Each row is a point on a landscape with many valleys, with its height.
From any point a ball rolls to the lowest of the 2 points nearest to it. It stops when none of these is lower. Distance is the straight distance between rows; heights are no part of it.
degif: [ 34  17  -1   6   7 -23   8  -6 -29 -20  18  -5  16  25 -27 -53 -62  46
 -20  70   9]  (h 1.97)
tedi: [-19  -6   8  -2 -18 -19  32   2  23  -3  -4  23 -25  19  32  32  24 -15
  -3 -35  35]  (h 5.23)
suvar: [ 21   1 -28  54  30   4 -25  -5 -21 -59 -33   7  35 -16  41 -29   4 -14
 -13  13 -21]  (h 8.43)
refe: [  8   0 -22 -23  14  37  -4  11  50  20  31 -19 -20  14 -67 -13 -26  24
   2  16 -12]  (h 5.30)
sefa: [-14  11  23  17 -45  21 -18  -6   5   7 -51  18  17 -16  36  23 -23  13
 -30 -36   9]  (h 2.31)
fesuv: [-26  26  -3 -38 -73  41 -12  37   7  11  47  32  -1  21  40  15  -1 -10
 -36 -23  30]  (h 8.13)
vopa: [-20 -21 -10  41  49  52  -8  22 -29 -29 -17 -17  14 -19  34  26 -17   5
  19 -15 -24]  (h 1.85)
zik: [  1  28 -32 -36 -58  48  -3  12   6  24  26  13   6  26  19  15   3 -15
   9 -11  51]  (h 8.42)
zopas: [-13  20  14 -32 -31  31   2  41  20  27  21  22 -31  46  -9  12   9 -41
  -8 -25 -17]  (h 2.11)
Saput: [ 34   7 -29  11  61 -33  21  -6 -26 -20 -44  -2 -21 -14  10   6  19 -11
   1   5 -22]  (h 7.19)
Lalus: [ 17  41 -14  13 -15 -21 -52  -6  44  28 -15  25 -13 -16 -35  22 -29  -3
 -11 -40 -34]  (h 3.88)
guna: [ 18  23  -7  54  38 -16 -11 -19  -7 -16  -2 -19 -26   8  -6 -17 -36   0
   5  56 -31]  (h 5.34)
Suf: [ -1 -17   2 -29  -5  52  43  21  12  16 -23  -2  20 -19  -8  18  47  -1
  13 -11  17]  (h 4.95)
Pebon: [-19  24 -26  13  18 -27  -6 -22 -51 -35 -35  -4   9 -53  21  14  -5  27
  32  30 -13]  (h 4.50)
bol: [-26 -55  24 -44  -5  24  11  -1  -1 -13  15  16  -1   3   6  22  32  29
   2 -24 -17]  (h 3.76)
biruf: [ -6 -11 -29 -11 -38  -9  -8  34   5  34  51  20   2  57 -21  16  34 -11
 -17 -20  -2]  (h 3.95)
ret: [  8  26  12   4 -27  -7  -7 -24 -10  64   6 -40  -5 -24 -20 -26   5  25
  31  38   2]  (h 4.74)
Luk: [ 23  -6  53   9  -1 -18   2  32 -23 -14   2  -3  15 -37  11  13   0  -2
 -46 -15  -5]  (h 7.72)
Kufuz: [  3   7   1 -18  -9  27  -4   4  34 -23  37  13 -30  41 -37  -6   4 -36
  11  16  18]  (h 5.31)
lefed: [ 18 -26  -3  22  21 -30 -45  39 -16 -25 -14  21   4   3  34  22 -11  -9
 -24  -5  15]  (h 5.42)
rozon: [-34 -21 -28 -15  13 -13  25 -20  33  30  44   8 -62  33 -29   1  -2  -9
  12  -6 -10]  (h 5.96)
Kimeb: [  1 -10 -28 -34  -8  20 -16   0  15   0  34  -4  28 -22  11   4   4  21
  10 -44  47]  (h 4.39)
gipa: [ 27  25   4  16  52 -22  15   0 -42  25 -41  21 -25 -11  15 -28   6 -17
  -5   5 -16]  (h 7.03)
Luv: [ -5   3 -26  28  21   0 -11  -3 -13  28 -23 -20  16 -55  22 -33  11  21
  56  50  -2]  (h 5.24)
Paz: [  5  14 -23  37   1  15 -14  -1 -28  67 -15 -11   5 -24 -22 -14  -2  17
  53  28   6]  (h 5.05)
kupu: [  7  25  30   6  15 -26  16 -18  11 -22   7 -28 -10 -31   8 -15  19 -38
  10  28   4]  (h 4.76)
duve: [ -8  11   9  36  37 -26  14 -29 -26 -40  -2 -41 -17 -17   2  -5   6 -30
  14  50 -34]  (h 5.04)
tozu: [ 15 -25  16  21  50   1  -7  -4   7 -45 -19 -10  -7 -29  41   3  -7   6
  -7 -12 -28]  (h 1.94)
Budig: [ 13  29   5 -24   1 -11  38 -24  20   2  43  -8 -25 -16  -4 -12  39 -24
  26  11  20]  (h 4.44)
zim: [ 10  10  19  12   5 -43  49   7 -32 -17 -41  21   5 -10  57  -8  -4 -31
  -6 -28  28]  (h 5.90)
Folim: [  8  22  14  12 -27  18   5   7   1  62  18  -2  -2 -26 -54 -29 -19  24
  -1  61  -9]  (h 4.27)
Mise: [  2 -10  12  36  27  10 -12   3 -41  33 -28  39 -13   4   6 -17  -6 -11
   5 -19  -6]  (h 6.86)
Kodo: [-18 -34  13   9  36  41  10   2 -34 -17 -17 -31  10   8  -3  30   5   3
  15 -29 -34]  (h 2.12)
gekem: [-11  23  28 -29 -40  -8 -20  29  37  19   6  25 -29  20   7  24  -7 -14
 -37 -38  -6]  (h 1.08)
kuv: [ -6  -3  36  -8 -21  14 -48  -1  28 -31  -3  15 -22  13  30  13 -22  -8
 -14   2   2]  (h 6.84)
zato: [  5  26   1 -23  20  40  -4  25  -2 -18   3   8 -11  35   3  12 -22 -34
 -11 -17  33]  (h 6.05)
Fur: [ -6  -3 -26 -47  14   6   4 -11   0   3  33  10  21  16  -7 -23   8  28
  39 -15  45]  (h 4.14)
diba: [ 18  -1 -37   7  -6 -19  28   1  25  24  29 -15  -1 -16 -45  10  26  10
  10  29  14]  (h 4.51)
Fus: [-41 -42 -10 -30  -5   5  17   0  -1 -22  52  10   3  11  17 -12  30  21
  -1 -50  17]  (h 3.27)
govel: [  2   7  -5 -30  11 -11  40   4 -14 -13   5 -40  33 -36 -12   0  23   6
  21   0   1]  (h 4.92)
Nati: [-27   5   0   2 -45  31   1   3 -12   1   2   9   1  -4  36  31 -18  20
 -20 -59  16]  (h 3.00)
tefo: [-14   7  16  14   0 -36  19  24 -41 -40   1 -21  20 -21  60  37 -10 -20
   7  -1  25]  (h 5.49)
lorat: [  9  10  -3  -3  -6 -29  -6 -19  32   7   1  11 -38  19  -4  35  20 -10
   5  -8   5]  (h 5.71)
pono: [ 57  -2  -6  35  43 -15 -35  16 -20   2 -12  -8  19  28  19 -21 -11 -33
 -15   8 -12]  (h 6.02)
dokob: [-29 -42   8  -3   6 -13 -25 -20  -1  22 -17  23   2  24  -3 -24  35  32
  21 -15 -11]  (h 1.81)
Sul: [ -2  12  24   1   9 -19  23  38 -48 -17 -38  -8  42  -7  87  -3 -15 -18
  10  -1  20]  (h 5.69)
Nor: [-18  -1   6 -12   1  36 -22  -4  63 -14  48  -6 -23  18 -26 -35 -10   3
   6  17   2]  (h 4.88)
zovek: [ 24 -15  20  32  -1  -5  -3  19  11 -23  -2  16  32 -35 -12   4   0 -29
 -36 -14 -25]  (h 8.00)
buro: [ -3  -1   0  12  11  -8  11   4 -45 -20  18   1  33 -18  31  -7   5 -37
  27  14  16]  (h 5.26)
degiv: [ 23  18   9   7 -23 -26 -48  -1   8  19 -54  32   8 -26 -15  32  -6   0
 -35 -10 -31]  (h 3.20)
laga: [  2 -19   7 -19  -1   3  17  -6   3  47   1 -23 -26  27 -43 -31   1  30
  -9  16 -24]  (h 5.03)
peze: [ 36  -2   1  42  20 -23 -17  14 -27 -58  -9  18   9 -37  12 -14   8 -27
 -43   1 -26]  (h 8.25)
ton: [  9 -10  16 -35  10  -9  57  35 -30   3 -18 -34  18 -12  41  38   1 -21
 -17 -43  17]  (h 6.51)
pekan: [  1  20   0 -24  -5 -24  46 -14 -11  10   4   0   7  -7 -24 -45  -9  40
  13  84  35]  (h 3.04)
mipod: [ 43 -25 -11  18  55 -17 -30  34 -16  -8 -13  12   6   2 -20  12 -15 -11
 -16  -1 -15]  (h 5.77)
Moz: [ -6 -22  -8  28  14 -24 -28 -43  34 -17 -11  10   0  -7 -11 -36 -12  16
  -4  13 -28]  (h 1.76)
tenuk: [-12  -5   4  30  -4  -8  13 -37   3 -14  32 -49 -16  19 -18 -17  -4  -2
  15  -9 -27]  (h 5.32)
Navud: [  9  16  46  -3  -6  11   3   6 -39 -27 -28  14   5 -13  37  29 -14 -11
 -42  -2 -29]  (h 7.38)
Zako: [ 21  12 -20   3  10  -9 -44 -15  42   1 -26  -9  -8  36 -24  24 -29 -11
  -7 -21 -31]  (h 4.37)
sope: [-14  -8  12  11   1 -23  13 -39 -20 -17  28 -45  15  -9  -9 -44  -4  23
  24  31 -44]  (h 5.00)
debu: [-10   6  -9 -32  -3   9  32 -33  -6  32  43  -2 -51  36 -43 -20  17  17
   6  -5 -36]  (h 5.51)
vaf: [  3  30 -22 -34 -10 -12  63 -27  14   7  26 -21 -26  -8 -33  -5  19  30
   5  28  13]  (h 4.06)
Lepe: [ 18  -1  28 -17  24  38  26  25  -8   1  -7 -27 -13   9  26  20  -6 -26
 -11 -34  33]  (h 6.28)
Bope: [-21   1  18 -19 -57  13  -8  51  29  -8  25   5 -11  20  58  16 -21   4
 -33  -7  53]  (h 7.73)
zaves: [ -8   5   4   6 -11   9 -11 -18 -30 -21  -6   7  17 -13 -20  -4 -21   8
 -13   1  -5]  (h 3.94)
Manov: [-27  -4   2  13  13 -21 -16 -43 -13 -51  -9 -48  21 -32  22 -11  -3  32
  23  32 -52]  (h 4.77)
kofum: [ -9 -10  -5 -19  -4  49 -10   5   3  -4  -7   3  30  31 -16 -26   0  22
  29 -11  17]  (h 3.85)
fabe: [-17   1  -3 -14  -8  33  -4  -5 -32   2 -25  31  15  17   5   6 -14   9
   8 -44  15]  (h 3.50)
Muru: [-15  25 -12 -10   3 -28   4 -41 -43 -40 -20   6  20 -15  14   7  -6   9
  25 -11  -3]  (h 4.29)
Keri: [ 24 -15 -11  45  19 -14  -5 -17   7  41 -40   4  26   3   4 -30  20 -20
  25   1  11]  (h 6.40)
teso: [-15 -20  17 -30   0   2  47  21 -41  -9 -31   2   2  26  16  43  16 -13
   2 -20   0]  (h 6.74)
fodun: [ 23 -20 -38  42  26 -21  -5   0  18  -2  -4 -17  15 -19 -44  16   7 -12
   2  31  18]  (h 4.89)
gole: [ 21  36 -16 -17   4   8  33 -22  -3  -2 -27 -26  24   3 -22 -40 -11  28
   8  51   3]  (h 3.43)
Rig: [ 18   0   8  43  22 -30  -3 -45  -4  10   0 -39 -29  28 -28  -7 -16 -12
   6  20 -25]  (h 5.66)
rovu: [  1  21  -4  -7 -38   8 -17 -16  49  45   2 -17  -8 -16 -51   7   1   4
  -1  17 -34]  (h 6.23)
getu: [ 27 -19  -6 -21  28 -14 -32  -9  20 -13 -29 -12  -1  42   8  20 -18  -5
   7 -33   7]  (h 4.75)
gidi: [ -5 -18  -9 -13 -40  33  28  26  14  24  12  19  29 -15 -22  15  44 -18
  -9 -45  -7]  (h 5.28)
vul: [-16  15  10 -31 -63 -11   9   1 -30  16 -16  25   2  16  -5  44   0  10
 -43 -32  -7]  (h 3.25)
Zibur: [ -5 -10  -7   9  -4  26 -33   2   9  33  12 -11  16  18 -21 -23  -9   5
   8  24  11]  (h 4.22)
pone: [ 14  18   5  11 -32  -3 -12  28 -14  18 -31  17   9  -5  16  25 -37 -28
 -36 -20  26]  (h 1.35)
daban: [  4  25 -28 -27 -40 -15  59  -6   6  20  38 -19   5  10 -28 -16   3  49
  -1  84  25]  (h 3.54)
fugi: [ -3 -29 -16  19  31 -27  -7 -31 -10   0 -29  -7 -10   7   8 -17  -1  28
  15  -5 -23]  (h 1.28)
tisug: [  1  12 -11  32  28  -9 -12 -34   7  -4 -17 -12  32 -71  19 -46  19  21
  39   5  -5]  (h 5.36)
vis: [-14   4 -14 -20 -24  22  -8  16  48  46  50 -23 -26  10 -55  -5   1  14
 -25  23 -36]  (h 5.75)
vefel: [ -5 -31   1  23  18 -18 -32 -30  36 -47   8  17  -7 -30  25  -3   0  13
   2 -29  -6]  (h 2.28)
nidip: [  7  -8  28   2  11   7  19   7 -35 -24 -29  10  -4  22 -15  50 -11 -26
 -24   2  -7]  (h 7.04)
vesi: [ 51   4 -20  29  40 -19 -17  -5 -17  27 -30  -8  23  15 -10 -43   4   6
   0  27  -4]  (h 6.22)
Taku: [ -1  -7  -3   5  22  37 -21  -7  34 -14  24 -28   2 -16 -10 -27   4   4
  31  23  18]  (h 4.56)
Tid: [-31 -41  13   3  25  -9   2 -19  13 -44  40  -3   1   0   6 -24  14  26
 -13 -18  -5]  (h 2.78)
teko: [ -6  -9  12  21 -10  -7 -17   1  12  39 -27  50  19   0  -7  -6  14 -23
   7 -18   3]  (h 6.63)
Lobir: [-35 -18   7 -22  -8  11   5  -5   1  -8  25  -5 -17  -3  -8  18  29  31
  25  16   7]  (h 4.23)
fezep: [-17  -2  32   6  10  12 -24   1  43 -14 -27  31 -31 -21  33  -4  11 -23
 -12  13   9]  (h 6.46)
tuf: [ 13  16  -8   2   4 -54  23  -4 -25  -4   8 -14  -5   2   7 -46 -44  48
  13  86   3]  (h 2.54)
masut: [-31  17 -10  -9 -35  25  -7  41  -6  27  59  10 -29  71 -25  15  19 -22
  -1  -6 -41]  (h 2.98)
lev: [-18 -12  24 -19 -51  21 -19   8  35 -46  21  10   8  -8  20  21 -10  -7
 -22  -3  29]  (h 7.26)
zeg: [-15  -6  29 -50 -50 -14  11  20   1  11  27  33  -1  10  28  28 -15  14
 -62 -44   2]  (h 2.35)
nulum: [-12 -26  -9  31  36  35 -23  -3   8 -45 -52   9 -16  13  38  20  -9   6
   4  -7 -17]  (h 1.47)
suse: [ -2  -8  -5 -21   2  26 -20  24  14 -13  37   9  -6  28 -33  17 -30 -19
 -13  -4  -1]  (h 5.72)
rifi: [  0 -31   2  17  18 -23 -15   3  -5 -23 -33   7   4  37  37  11 -17 -27
  -6 -37  13]  (h 5.06)
nofe: [ -4 -17 -28  10   5   6  -7   1  37  29  26  -6   2  -9 -13 -10 -15  -2
   7 -50  17]  (h 4.71)
Keva: [  5  19  17 -41 -14  24  17   4 -20   6  -2  -8  19 -14   4   2  26  -5
  23   2  31]  (h 4.67)
zefi: [  3   8  22  -4  21 -26 -31 -19  39  11  -4  21 -66   3  19   0 -11 -29
   2   8   0]  (h 6.11)
Bop: [ -4 -16 -21   3  21 -15  18   7 -36  -2  14  -2  30 -41   6  -6  19  14
  36 -22   9]  (h 5.10)
meb: [  8  28  -5  13   1  33  12 -16  15  15  -5  -8   6 -31 -47 -21 -16  11
   3  76  12]  (h 3.80)
sil: [-28 -15  -3 -25  -3   8  28 -22 -15  25  -4 -10  -4   6 -25 -23  32  46
  18  41   2]  (h 4.55)
bor: [  1  -2  13   5 -43 -14   7  24  50  24   4  28   5 -17 -28   2  34 -28
 -27 -59 -12]  (h 5.76)
ratu: [-14   3 -28   3 -41 -10  13  35  21   7  17  26   5  32   0  35  25 -30
   3 -23  37]  (h 4.70)
zape: [ 12  18   5 -15 -42   4 -28   3 -13  21 -20   9   8  -1 -21  49  -8 -11
 -17 -16   6]  (h 2.27)

Where does a ball stop that starts at each point below?
Bope -> gekem
teko -> pone
tenuk -> pone

Call two points neighbours if one is among the 2 nearest of the other. Go from one point of each pair to the other, from neighbour to neighbour, staying as low as possible. Name the highest point that can't be avoided.
Keva and fugi -> rozon
pone and gekem -> vul
Keva and gekem -> Rig
nulum and fugi -> vefel
Keva and degif -> tisug
